Each row is a point on a tangle of strands that fork, close into loops and nearly touch. The rows are in no order.
Two points are linked if the straight distance between their rows is under 139. Some points are linked to none.
Q_443: [  9,  -1, -25, -61, -24, -35,  43, -40,   9,  16,  45,  24,  20, -39, -18,
 102, -17,  31,  -5,  53,  93,  83]
Q_864: [-39,   6,  17,  -2,  12,   7,   8,  29,  37,   1,  25,  17, -48,  18, -14,
 -66,  -2,   3, -29, -50,  -1,  16]
Q_384: [-12,  80,  30,  12,  19,   5, -29,  55,  33,  -5,  -7,  22, -35,  21,  22,
 -50,  23, -19,  -6, -41,  -7,   6]
Q_766: [-23, -30,  48, -11,  22,  37,  23, -33,  39, -17,   7, -19, -36,  13, -44,
   3,   6,  25,   8, -32, -51, -72]
Q_714: [-34,  24,  11, -19,   4,   1, -46,  20, -54, -13,  -5, -14, -54, -40,  -4,
  -2,   9,  39, -28, -14,   6, -18]
Q_536: [ 37, -14, -45, -45, -52,  32,  52, -17,  18,  29,  82,  32,  -3, -53, -13,
 102,  -6,  16,  18,  85,  95,  25]
Q_664: [-32,  25, -12,  20,  34,  30, -17,  26, -37, -25,  12,  48,  26,  43, -10,
 -30, -39,  56, -40,   7,   6,  -1]
Q_648: [-57, -46,   1, -19,  -9,  22,  20, -66, -18,  52, -11, -75, -41,  45,  -2,
  39,   8,  -6, -49,   8, -31,  25]
Q_124: [ 44,  22, -16,  -3, -39,  15,  -8, -10, -12,  21,  55,  95,   4, -57,   2,
 -16,  39,  -7,   3,  57,  22,  43]
Q_82: [-51,  59,  -8,  -5,  54, -34, -34,  57,  15, -43, -27,  56,  14, -28,  21,
   7,   6,  -2,   7,   0, -29, -35]
Q_857: [-50,  21,  19,  -7,  40,   3, -25,  82, -22, -13, -11,  -1,  73,  66,  42,
  22, -13, -15,  40, -64,  15, -32]
Q_365: [-14,   8,  53, -36,  10,   3, -17, -42, -13,  43, -35,  30, -21,  -9,   3,
 -17, -24, -11,  -9,  24, -55,  24]
Q_455: [-29, -32,  -5,   6,  40, -26,  21, -40, -29,  68, -26, -28, -33,  17,  14,
  -7,  30,  -3, -42, -14,   1,  50]
Q_859: [-33, -54, -13, -20, -33,  29,  36, -52,  22,   3,  22, -95, -66, -12, -52,
  13,  11, -25, -44, -29, -18, -67]
Q_219: [-25, -26,  29,  50,  18,   0, -28,  20, -38, -34,   4, -32,  -4,  25, -17,
 -12,  17, -41,  13,   1, -90,  -2]
Q_309: [ -2,  43,   2,  27,  76, -54, -42,  34,   6, -25,  -5,  70,  37,  32,  52,
  32, -31, -27,  55,  -5,   6,  49]
Q_155: [-66,  11,   0,  20, -30,  39,  16, -25,  14,  47,  27,  -5, -24,  -6, -56,
  18,  -9,  17, -70, -30, -18,  -5]
Q_546: [  9, -57, -21,  42, -62,   9,  36, -81,  11, -34,  32, -97, -52,  20, -25,
  -1,   7,   1, -30,  12, -18, -71]
Q_815: [ 53, -26, -27, -38,  -7, -66,  26, -21, -24,  27,  14,  17, -15, -64,   0,
  80,   7,   8,  19,  26,  50,  69]
Q_452: [-31, -16,  -5,  28,  51,  -6, -20,  39, -28,  12, -44,   4,  27,  -1,  40,
 -26,  -5, -27,  -9, -39,  14,  20]
Q_742: [ 11,  12,   7, -16, -15,   8, -37,  18, -22, -17,  -6,  -6,   0, -41,   2,
  -2,  46,  56, -29,   3,   6,  58]
Q_726: [-13, -30,  37,  42,  33,  -6,  43,   3,  13, -45, -29, -49,  24,  55,  -2,
 -39, -17, -29,  18,  10, -25, -91]
Q_94: [ 21, -23, -18,  20, -44, -32,   8, -29,  37, -19, -25, -95, -44,  38, -17,
   1, -50, -27,  13, -50, -51, -60]
Q_205: [-15,   2,  -7,   1,   0, -31,   3,  10,  -7, -10, -13, -45, -21,  73, -18,
 -17, -49,  18,   9, -82, -46, -57]
Q_380: [-44,  -5,  21, -51, -42,  35, -20,  -1, -35,  15,  -5, -64, -90, -16, -32,
 -19,  -5,  19, -23,   2,  -6,  -7]
Q_478: [-32, -31,  32,   7,  15, -19, -18,  54,  -5,  13, -34, -26,  69,  31,  24,
 -18,  26, -27,  31, -65, -20, -27]
Q_569: [ 82,  16, -74,  27, -28, -34,  20,  10,  56, -52,  31,  -1,  40, -22,   3,
 -23,   5,  -7,  79,  44,  32,   9]
Q_390: [ 72, -24, -23,  -2, -65,   7,  38, -34, -14,   8,  64,  65, -12, -27,  -8,
  28,  19,  -7,  28,  68,  59,  21]
Q_433: [ 51,   8, -35,  -3, -40, -60, -21,  10, -20,  16, -33,  41,  -8, -73,  19,
  32,   4,   8,   0,  37,  23,  47]
Q_379: [-55, -22,   5, -26,   2,  38, -21, -73,  21,  48,  -1,  42,  24, -22,   4,
  -5,  -4,   7, -42,  -8, -28,  50]
Q_72: [ -6,  79,   6, -17,  47, -16, -49,  96,  -1, -10,  -2,  27,  61,  19,  87,
  28, -25, -44,  26, -35,  10,  16]
Q_232: [-35, -48, -10, -16,  18,   2, -11, -27,   5,  83,  -9,  21,   4, -10,  38,
 -32,  -5,  18, -51, -26,  15, -14]
Q_467: [ 12, -10, -36,   0,   9, -77, -34,   2, -31,  -6,  -1,  80,  35, -29,  29,
  29,  37,  17, -13,  43,  32,  27]
Q_137: [ 51,  55, -12, -27, -12, -34,  17,  75,  41, -14,  23,  58,   8, -14,  35,
  -3,   9, -59,  51, -14,  33,  30]
Q_389: [ 80,  32, -39,   1,  34, -10,  45,  42,  40, -24,  14,  38,  20, -31,  22,
  -1,  19, -23,  95,  31,  18,  15]
Q_268: [-28,  14,   8,  63, -16, -18, -76,  31, -52, -36, -30,  23,  -5,  35,   6,
   0,   9, -46,   7,  20, -42,  13]
Q_451: [-21,  -9, -41,  -5,  -4,   6,  -6, -31, -11,  26,  14,  34, -31, -20,   6,
  35,   1,  19, -41,  29,  66,  50]
Q_871: [-53,  25,   8, -70, -22,  66, -26, -39, -40,  16,  28, -29, -63, -12, -16,
  42,  -6,   5, -30,  13,  19,  42]
Q_163: [ 98, -13, -37,   1, -59,  20,  75, -68,  16,  -3,  56,   7,  42, -41, -39,
  26,  30,  18,  67,  63,  81,  15]
Q_958: [-25, -47,  35,  15, -26,  15,   9, -48, -26, -26, -50, -63,  28,  36,   2,
 -12,  13,  59, -21, -40,  -6, -38]
Q_660: [ 10,  29,   0, -53, -10, -50, -35, -30,  17,  64,   5,  53, -25,   0,  25,
 -15,  -2, -11,   0,  17, -16,  58]
Q_549: [  69,    5,  -15,  -29,  -44,    6,   44, -100,   23,   16,   82,  -46,
   27,  -19,  -23,   68,    3,   -2,   39,   52,   77,   13]
Q_450: [  7, -29,  15,  25,  -6,  33,  68, -42,  57, -58, -26, -51, -42,  22, -34,
  16, -16,  55,  26,   8, -35, -64]
Q_551: [-32,  12,  24, -21,  22,  44, -32, -18,  25,   4, -11, -11,   4, -23, -16,
 -18,  37,  -5,  13, -58, -73, -56]
Q_620: [ 98, -49, -46,  -3,  -5, -35,  21, -20,  42, -18,  51,  15,  47, -48,   5,
 -10,   2,   0,  27,  29,  44,  46]
Q_710: [ 74, -12, -23,  14,  36, -32,  -6, -17,   9, -22,  48,  54,  13, -16,   7,
  -3, -10, -29,   6,   8,  14,  83]
Q_680: [-11,  19,  11, -27,  -6,  20, -68,   0, -16,  33, -28,  38,  31,  -8,  36,
 -19,  24, -10,   6, -33, -30, -45]
Q_156: [ 20,  44, -23,  -8,  -4,  36,   1,  43,  15,  10,   0,  64,   4,  26,  19,
 -30, -16,  54, -21,  -3,   8,  31]
Q_150: [ 26,   2,  -2,  39,  43, -27, -30,  16,  -5,  23,  21,  34, -10, -13,  36,
   2,  14, -22,  -8, -46,  27,  34]
Q_996: [  3, -39,  34,  39, -12,  19,  44,  27,   1,   8, -30, -78, -21,  26, -42,
 -29, -54, -29, -13,  32, -45, -81]
Q_987: [  4,  43,  29,  10,  30,   1, -33,  54, -28,   3, -31, -35, -50,  30,  21,
 -19,  25,  24, -27, -29,  -7, -30]
Q_387: [ 12,  47,  -9,  50,   8, -22, -49,  27, -36, -27, -30,  58,  58,  29,  15,
   3,  -5, -31,   4,  18,  10,  54]
Q_826: [ 36, -20,  27,  26,  17,  27,  74, -30,  44, -84, -50, -36,  13,  17, -11,
   1, -16, -15,  56,  -1,  -8, -68]
Q_585: [ 10,  31,  45, -27, -35,   3, -39,  39,  24,   4, -12,  51,  -3, -48,  29,
 -13,  49,  12,  13, -15,  43,  35]
Q_327: [-40, -75,  24,   7,  11,   7,  23, -19,   5,  22,  25, -66, -48, -24, -44,
 -25, -19,  -1, -77,  20, -32, -30]
Q_227: [-20, -29, -15,  11, -13,  -6,  15, -83,  17,   3, -35, -95, -35,  30, -25,
  13, -48,   6, -17, -18, -28,  12]
Q_11: [ 61,  43,   5, -10,  13,  28, -21,  23,  11,   7,  -2,  69,  60, -43,  38,
 -30,  44, -19,  -2,  16,  29,  29]
Q_463: [-11,  -5,  34,  25,  -3,  21,  53,  57,  -5, -25, -33, -63,  90,  58,  -1,
  -8, -15, -12,  45,  22, -37, -87]
Q_316: [-32, -23,   2,  12,  29,   8,  26,  -7, -22,  25, -48, -40, -19,   5, -40,
 -53, -22,  -3, -38,   6, -46, -28]
Q_575: [-59,   3,  -5,  24,   8,  18, -16,  49, -49, -40,  -6,  18,  16,  23, -57,
 -36, -19,  31, -10, -11, -18, -65]
Q_905: [-29,  27,  29,  12,  12,  28,   7,  95, -24, -21, -38, -41,  38,  56, -25,
 -32, -29,  17,   2, -16, -39, -48]

A tip is a point with one link. Name the tips that can be reached along the links from each point below, in the order of the rows.
Q_227 -> Q_205, Q_660
Q_742 -> Q_864, Q_467, Q_871, Q_549
Q_575 -> Q_546, Q_680, Q_156
Q_309 -> Q_219, Q_137

A piece is two or more points that can be reached from each other along the links. Count, over all rows, the pieces, the separate loops (a circle has one, a figure eight two, a Y none), the forks (points with three links) and the tips (points with one).
pieces -> 4
loops -> 0
forks -> 3
tips -> 11
